Points on a hilly landscape, in no order, each with its height.
From any point a climber steps to the highest of the 4 points nearest to it. It stops when none of these is higher. Distance is the straight distance between rows; heights are no part of it.
Z_995 h=25.7: [111 127 143 127 187  89 121  92  98  91 105]
Z_93 h=58.2: [142 107 136 159 123 160  96 146 127 132 154]
Z_574 h=58.3: [143 122 121 160 124 146 115 155 142 133 161]
Z_90 h=64.1: [138 112 124 160 130 147 116 142 141 131 162]
Z_586 h=30.6: [124  94 178  86 176 141  86 137  87  96 116]
Z_382 h=25.6: [135 128 152 159 108 184  74 175 130 157 155]
Z_852 h=63.3: [117  93 170  65 200 152  83 148  80 103 118]
Z_22 h=52.7: [ 98 120 121 131 157 100 162  98 135 119 119]
Z_591 h=23.2: [123 116 166 106 194  95 100 112  80  93 116]
Z_236 h=41.7: [ 89 142 127 122 178  90 144  76 122 114 109]
Z_951 h=67.1: [114 129  96 110 127 103 181 108 149 137 123]
Z_470 h=53.9: [133  85 163 122 140 182  78 146 104 104 131]
Z_272 h=55.9: [136  90 161 135 143 156  90 128 108 109 139]
Z_701 h=56.9: [117  94 149 147 156 121 123 108 122 106 137]
Z_617 h=70.1: [137 144  95  86 105  89 191  91 145 155 103]
Z_322 h=39.0: [145 155  94 140  94 127 154 164 152 129 140]
Z_445 h=43.3: [148 146 103 157 110 132 138 177 155 136 152]
Z_842 h=34.5: [152 141 131 170 110 155 107 182 152 153 160]
Z_500 h=39.2: [163 149  93 106  64  93 192 108 140 138 109]
Z_68 h=42.0: [118 121 109 142 138 123 155 119 146 124 142]
Z_768 h=53.4: [128  86 166 123 150 147  93 127 100  99 129]
Z_25 h=45.4: [ 93 147 110 112 159  90 158  66 130 130 107]
Z_827 h=57.4: [107 135 105 107 132 102 175  90 141 147 116]
Z_198 h=65.9: [147 169  92 146  77 126 149 177 163 130 139]
Z_403 h=42.4: [140 132 138 162 110 164  96 166 145 155 168]
Z_265 h=18.7: [114 132 164 160  86 199  57 198 144 176 138]
Z_601 h=45.0: [156 175  91 139  46 114 152 161 154 122 123]
Z_29 h=26.5: [149 160  92 131  83 125 167 160 145 125 133]
Z_253 h=33.6: [147 166  84 129  59 115 165 154 150 123 117]
Z_427 h=48.6: [127 118 109 157 135 134 144 137 146 128 153]
Z_653 h=47.4: [120 105 156 131 171 106 110 110 104  98 121]
Z_819 h=35.8: [ 90 151 122 122 178  86 139  65 108 114  95]
Z_978 h=57.8: [132  96 143 158 134 160  98 134 121 124 150]
Z_911 h=70.8: [108 110 141 145 169 105 128  96 125 108 123]
Z_365 h=32.2: [125 122 151 152  99 195  63 170 130 161 141]
Z_64 h=50.8: [107 139 102  95 144  88 172  78 138 152 109]
Z_443 h=36.3: [158 162 122 160  93 131 126 190 164 140 155]
Z_438 h=37.4: [ 87 156 108 109 173  85 145  53 113 131  88]
Z_149 h=13.7: [129 142 158 156  91 175  71 191 154 176 154]
Z_660 h=28.4: [155 153  86 117  62 113 183 137 138 134 118]
Z_924 h=7.7: [132 101 177  88 195 119  96 129  75 101 120]
Z_895 h=34.3: [166 167  96 122  19  97 172 116 138 135 109]
Z_932 h=49.2: [119 107 157 143 110 203  63 166 117 128 133]
Z_870 h=54.0: [129 103 150 150 117 187  74 148 110 130 144]
Z_970 h=33.2: [118 120 159 123 189  91 111 102  91  95 114]
Z_489 h=54.1: [119 104 128 151 151 122 128 114 136 115 146]
Z_196 h=51.9: [ 97 133 106 114 151  95 167  90 142 130 114]
Z_798 h=32.1: [148 147 133 167  99 150  98 190 160 158 160]
Z_201 h=38.2: [123 154 106  77 124  78 178  59 139 167  99]
Z_902 h=52.3: [127  91 165 133 128 204  68 157 102 114 126]
Z_220 h=24.4: [138 135  92 145 118 129 155 147 155 130 151]
Z_415 h=52.4: [139 140  94  93 101 101 192 113 143 145 116]
Z_950 h=28.9: [106 169 104  95 160  84 154  43 120 150  89]
Z_113 h=45.7: [125  91 172 116 170 130  97 120  96  95 123]
Z_466 h=3.3: [136 139  87 127  99 120 178 139 151 132 128]
Z_817 h=31.3: [116 159 107  87 141  76 167  54 131 168  98]
Z_359 h=34.6: [160 156  94 116  38 102 183 118 132 129 114]
Z_678 h=62.9: [129  82 180 107 167 148  92 133  94  96 122]
Z_986 h=46.4: [124  81 172  96 161 166  83 142  94  99 119]

Where does a climber stop that starts at each point below?
Z_660: Z_617
Z_591: Z_911
Z_359: Z_617
Z_817: Z_951
Z_68: Z_911
Z_25: Z_951
Z_220: Z_90
Z_950: Z_951
Z_236: Z_911
